Each row is a point on a tangle of strands that fork, close into loops and nearly touch. The rows are in no order.
Two points are linked if the straight distance between their rows is under 32.3. Some points are linked to none.
Q_122: [-11  -3  -5   2   6   2   5  22  -4   6  -4  14   5   3  -5 -10  -4  15
  -9   7]
Q_896: [ -5 -27   7  10  -2   4  -9  13  -6   1   5  -8  16  16  20 -12   7   5
   6  18]
Q_872: [ 12  -7 -13  -6 -11   9  -3  -4  -1  -4   2   7   4   2   1  -1   1  -2
  -2 -12]
Q_599: [ -6 -13   9   0  -7 -11   7  33   3  -4  -5  19  12  12   3   1   9   3
  -3  15]
Q_619: [ -2 -12  14   8  -7  10  -4   6  -1   2   2   0  12  15   7 -21  -2  -5
   3  -2]
Q_238: [ -1  16  -6   1  -2   4   5 -21  -4   5   9  -6 -21  -6  -1   7   8 -17
  -5  -3]
Q_184: [  2  10  -9   2  -3  10  -2  -4   2  -7   6   8  -3  -4  -3  10  -4  10
 -27  -6]
Q_723: [ -2   8  -4  10   1  11   5   0 -11  -6  -3   3  -8  -9  -3   9  -4  11
   0  12]
Q_515: [ -4  -6   1  -6  -4   9  -5   4  11  -4   1  -4   6   0   1  -7 -10  -3
  17   8]
Q_564: [  3  -3   6   3   5  10   0  20  -8  -4 -16   0  -1   9  -9   9   5  11
   4   1]
Q_475: [-13   5  -5  -1   4  -5  11  34  -3   8   0  22   6   7  -4   1   0   9
  -8   2]
Q_474: [-10 -10  -8  -3   4  -6  -7  12  -6   3  -1   3  19  10  -3  -4 -10  14
   7  -6]
Q_144: [  3 -10  -2  -1  -4 -10  11  -3  -5  -6  -1   4  14   1  -7 -14   1   2
  13   8]
Q_582: [  6  18  -9   3  10   1  11  -4  -9 -18   6   0 -11  -5  -3  15   0   3
  -5   8]
Q_318: [ 11  16  -9  -8  -4   7   5 -13  -3   9   7   4  -5  -3   0   3 -10   0
  -5  -5]
Q_794: [  8 -12 -10  -7 -10   4   1  10  -1  -4   4  12  10  11   7  -3   1   9
  13 -11]
Q_718: [ -1   9  -8   3 -14  12   4 -19   5   6   3  -5   1 -17   1   0   6 -11
  11   0]
Q_592: [  6 -12  -6  -2 -12  -2  -2  13   2  -8  -6  15  -1   1   8   6  -3   8
  11   1]
Q_463: [-11   3  -7   2   6   5  -5 -12   0  -3  16 -13 -14 -11 -16   2  -6  -6
  -6 -11]
Q_992: [ 11   2  -2 -14   7  -6   7  -9   7  13  -1 -12  -4 -10   0  -1   6 -20
   9  -5]
Q_24: [ -3  11  -9  11   9   0  -5  -7  -2 -23  14 -18 -11   1   8  21  -1  10
 -22  -4]
Q_204: [ 15 -13  20   2  -5   0   1  -7  10  10   7  -7   8   3  27 -17   9 -12
   0  13]
Q_300: [ -3  13   0  15  14   1   0  11 -12 -15  -3   2  -6   5  -3  18  -4  12
 -11  -4]
Q_534: [  6  -1  20   1  10   1   1  -5  13  11  -6  -6 -15 -10  -2 -10   0 -10
   1 -11]
Q_468: [ 14 -19   8  -8  -4  -5   1   2   8  -4   4  -4  13  11  12 -15   8   2
   7  21]
Q_266: [  1  -5 -20 -12  -4  12  -3   6   3   0  -4  12   0   3   0  -4  -4   1
 -10   7]
Q_728: [  2 -10  -8   3  -1  -8   2  -1 -18  -4  -8   5   6   7  -7  11  -1  -8
   1   3]
Q_429: [  8  -9   6  11  -2  -4   9   5 -18   4 -10  11   9  13   9 -15   4   3
   4   9]
Q_44: [-5  7 -3  1 -9  3  5 -7  2 -9  6  8 -2 -5 -8 -6 -2 13 13 -1]
Q_269: [  4   0  12  -5 -10  13   2  -1  11   6   7  -8   9  -1   9  -4  -7  -8
  20   0]
Q_936: [  3  -2   1  -4  -5  14   4  -7  -1   8  -8 -13  -1   4   1 -10  18 -10
  11   2]
Q_737: [  0 -18  -1   0   3   3  -4  11  -4   7  10   2  20  12   4  -9 -18   7
   8   0]
Q_62: [ 11 -11  20  -2  -1  -3   1 -10  11  17   1 -13  -3  -5  13 -19   3  -2
   7  10]
Q_382: [ -7   8  -3   7   1 -12  -9 -18  10  -5   7 -11 -10 -23   3  22   3 -10
  -7 -12]
Q_153: [ -4  19   0  11   6  -6  -2 -14  11  21   5 -10  -5 -25   5  12  10 -19
  -5  -7]
Q_646: [  6 -23  10   5 -10  -7   3  -8   2   6   1  -3   6   0   4 -11   1 -11
   8  -4]
Q_738: [ -7  11  -6  13  12  -5   9  13 -14 -13  -1  13   7  -1 -12  12  -2  11
 -15  -2]
Q_267: [  6   2  -1  -8   8  -7   1  -9   4  -5  -5   6   0   0 -10  -7  -4  -5
 -16   0]
Q_703: [  4  12  -8   3   4   9  -6  -8  -5 -10   9 -12  -5   1  -3  16   2   3
 -25  -8]
Q_870: [ -1  13  10   0  -4  -1  -2 -14   6  -1   6  -9   1  -8 -10  11   2  -1
  -1  -8]
Q_427: [ -3  -5  18  -2  -1  -7 -13 -11  11   9  -4   1 -14  -3   7 -12  -3 -11
   2 -12]
Q_533: [  2   2   3  -2  -1  12   3   6  -2  -3  -9  -9  -7   5 -17   3   8  10
   6   0]
Q_404: [-13  -1   2   5  -8  -5  -4  -2  -5  -9  -4   4   1   1 -12   2  -2  11
  17   0]
Q_316: [ 15 -18  -1  -5   0 -11   1  -5 -11   7 -11  -1   4   4   0   4  -6  -2
   0   6]
Q_651: [  2 -17  19  13  -4   2   2   0 -11   5  -1  -1   2  15  10 -23   5   4
   1   1]
Q_638: [  8 -26  15   6  -5   5  -3   2   5  -2   7 -11  12   9  18 -18  13  -4
   6  14]
Q_99: [  8  -8   8 -14 -10   0   2   9  17  -5   2   1   9  12   4 -14  -1   1
  11  15]
Q_336: [  5  12  10   6   7   5   0  -3 -11  -2  -8   0 -14   5   0  -2  -4   6
   8 -10]
Q_494: [  5 -13   0   2   5   7   1   9   2  -4  -8   5  -4   4  12 -25   2   2
   5   9]
Q_178: [-10  17 -10   0   7  14  -4  -3  -6  -7  12 -13  -4   7 -11  16  -5   3
 -16   3]
Q_842: [ -3  19 -10  -3   2  -3   4 -18  -7 -10   9  -5 -15  -8   0  15   1 -11
  -7   5]
Q_557: [ -6   6  -8  -1  -9  14  -3 -11  -4   6  -4  -8  -3  -4   5  -7  11  -2
  17  -4]
Q_23: [  0  15   4   5  -3   8  -6  -8  -7  -1 -10   0  -9   1   3   7  -7  11
   0   4]
Q_906: [ -5  14  -4  -4   1  -5  -7 -14   1 -10   7  -7  -4  -7  -5  18  -1  16
  -1  -4]
Q_340: [ -8  18 -19  -6   7  -3   4  21  -2 -16   6   7  -5   6  -6  20   6  16
 -24   6]
Q_391: [-10  19   3   6   5 -12   0 -14  22  16  13  -6 -12 -25   2   5   9 -11
   3 -14]
Q_965: [ -4  -9   0   0  14   2  -8   1  -1  -5 -14 -12   8   0   1 -13   3   3
  11  -1]
Q_224: [ 16   4  -4  -9  -8   8   7  -6   3   4   7   1  -3  -2  -4   6  -3  -6
  -5 -18]
Q_45: [ -1 -25   0  -4  -2  -4  -5  29  -6   3   5   2  13  20  17  -6   6   7
   2  15]
Q_771: [  2  -3 -12  -1   8  -2  -6   2   1 -10  -3   7   6  -8  -6   7 -11  10
  -2  -3]
Q_375: [  4  -4   9 -14  -6  -6  -4  -2   7  -5  -9  -5  -8   2 -14   0   6   2
  11   4]
Q_902: [  6   6   4 -13   5  -6  -2  -5  21   9   4  -8 -17 -10  -3   7   7 -25
   1 -11]
Q_773: [ -4   8  10   3  -6  -1   0 -13   9  -2   2  -1   1 -11  -4 -11   2   4
  11  -9]
Q_387: [ -7  -7 -14  -6   3   6  -3  21   1  -3  -6  13  -4   6  -6  -5  -1   5
 -13   9]
Q_941: [ -5  15 -10  -2 -10   6   7 -14   7  11  13  -5 -12 -16   2   4   8 -16
   7  -7]
Q_26: [ 10  14   6   5   7  -1   1 -16   2  23  -4 -10  -8 -17   8  13   4 -12
  -8 -14]
Q_968: [  8  -9   9   5  -2  -2  13  19 -11   6  -8   6   9  17   3  -8  10  14
   2   6]
Q_414: [ -3  -2  -1   0   0 -15  -7 -18   4   1   1   1   4 -15   2   1 -13 -11
   2  -5]
Q_58: [ -6  -2   1  -1  -8 -12 -10 -15   4  -2  -5   9   1  -2  -5   1 -11 -10
 -11   1]
Q_953: [-11   8  -6  -4   2   9  -3  -3  -1  -4  10  -2  -3   4 -15  -2 -11  -4
  -9  -5]
Q_101: [  6   4   5  -8   2  -6   2 -15  -3  19  -1  -9  -6   1  -1   0  -2 -14
   3  -2]
Q_562: [  4 -16   4  -2   0  -4  -1  19  -4   4   3  11  10  19  10  -7 -12   1
   0  15]
Q_365: [ -5  14  -9  -6   0  -4  -3   0  -6 -10  -3   2  -3   3 -10  11   6  22
  -8  -2]
Q_873: [  4  -1   0   9 -11  -4   4  10  -2  -9  -7  20  10  -2  -9  11  -5  10
 -10   8]
Q_686: [  2   7  -4   1  12 -15  -5 -19   4  -2   4  -5  -7 -19   5  11 -14  -9
  -4 -13]
Q_190: [-11 -10  -2  -2  -5  -5  10  43   5   8   0  20   7   8   8  -2   4   6
  -4   9]
Q_786: [  5   7  -3   4  14   2   4  10 -12 -11 -16   1   3   5   0   9   7   4
  -1  -1]
Q_218: [ -1   2   1   4  -1  -2  -3 -10  11  17   0  -2  -4 -16  22  -7   2 -19
   9 -10]
Q_498: [-11   5  -8   6  14   1   1 -15   0  -9   3  -9 -14 -15 -11  -5   5   0
  -2  -7]
Q_352: [ -9  15   7   5   2  -6  -4 -17  16  -2  18 -12 -10 -19  -5  13   5  -6
  -3 -16]
Q_113: [-14  10 -13  -8   3  -2   0  21  -5 -11  -2   9 -10  10 -13  17   6  15
  -5   0]
Q_685: [ 3  7  1 -1 -7  5 -2  0 -7  6 -8  1 10  9  4  0 -4  5  4  4]
Q_232: [ -7  -5   0   0 -15  -7   0  22   1  -5 -12  22   9   5  -4   8   0   4
 -13  17]
Q_481: [  3  -1  -2   5   1   8  -3  -5   1  -5  -6  -7  -7 -11   3   4  -4 -12
   2  -5]
Q_976: [-11  -2  -8  -4   7 -10   1  16 -16   1  -2  14  10  19  -4   4  -4  10
   2  -9]
Q_307: [  2  -1   4  -6   2  -6  -1 -10  -9  12  -6  -8   5   9   2  -4  -9   2
   8   6]
Q_537: [  3   0  10  -6   0 -12   5 -12   4  -3  -6  -5   8  -8 -12  -7   5   6
  14   4]
Q_523: [ -1  -6  -5  -2   8 -10  -4  10 -10  -9 -12  11   1  10  -8  10  -9  -7
  -8   9]
Q_513: [ -6  -3   3   2   1   9  -1   5  -1   1   5   3   8  12  -6 -15  -8  -7
  -6  -7]
Q_791: [  4 -12  16   4   9   2  -1  -3  13  22   1 -15  -6 -12   8 -23   4 -10
   6  -3]

A piece is all that can be reached along the links. How many separate loops has the piece of each point below (a circle has one, a figure eight two, a Y none), and how many tips (points with one link)?
Q_906 => loops 0, tips 6
Q_685 => loops 0, tips 4
Q_968 => loops 0, tips 4
Q_468 => loops 0, tips 3
Q_318 => loops 0, tips 3

A tip is a point with one link. Name the tips that can be reached along the links from each point below, in the order of the rows.
Q_872 => Q_318, Q_592, Q_873
Q_178 => Q_184, Q_24, Q_968, Q_498
Q_737 => Q_269, Q_427, Q_976
Q_316 => Q_936, Q_336, Q_902, Q_523
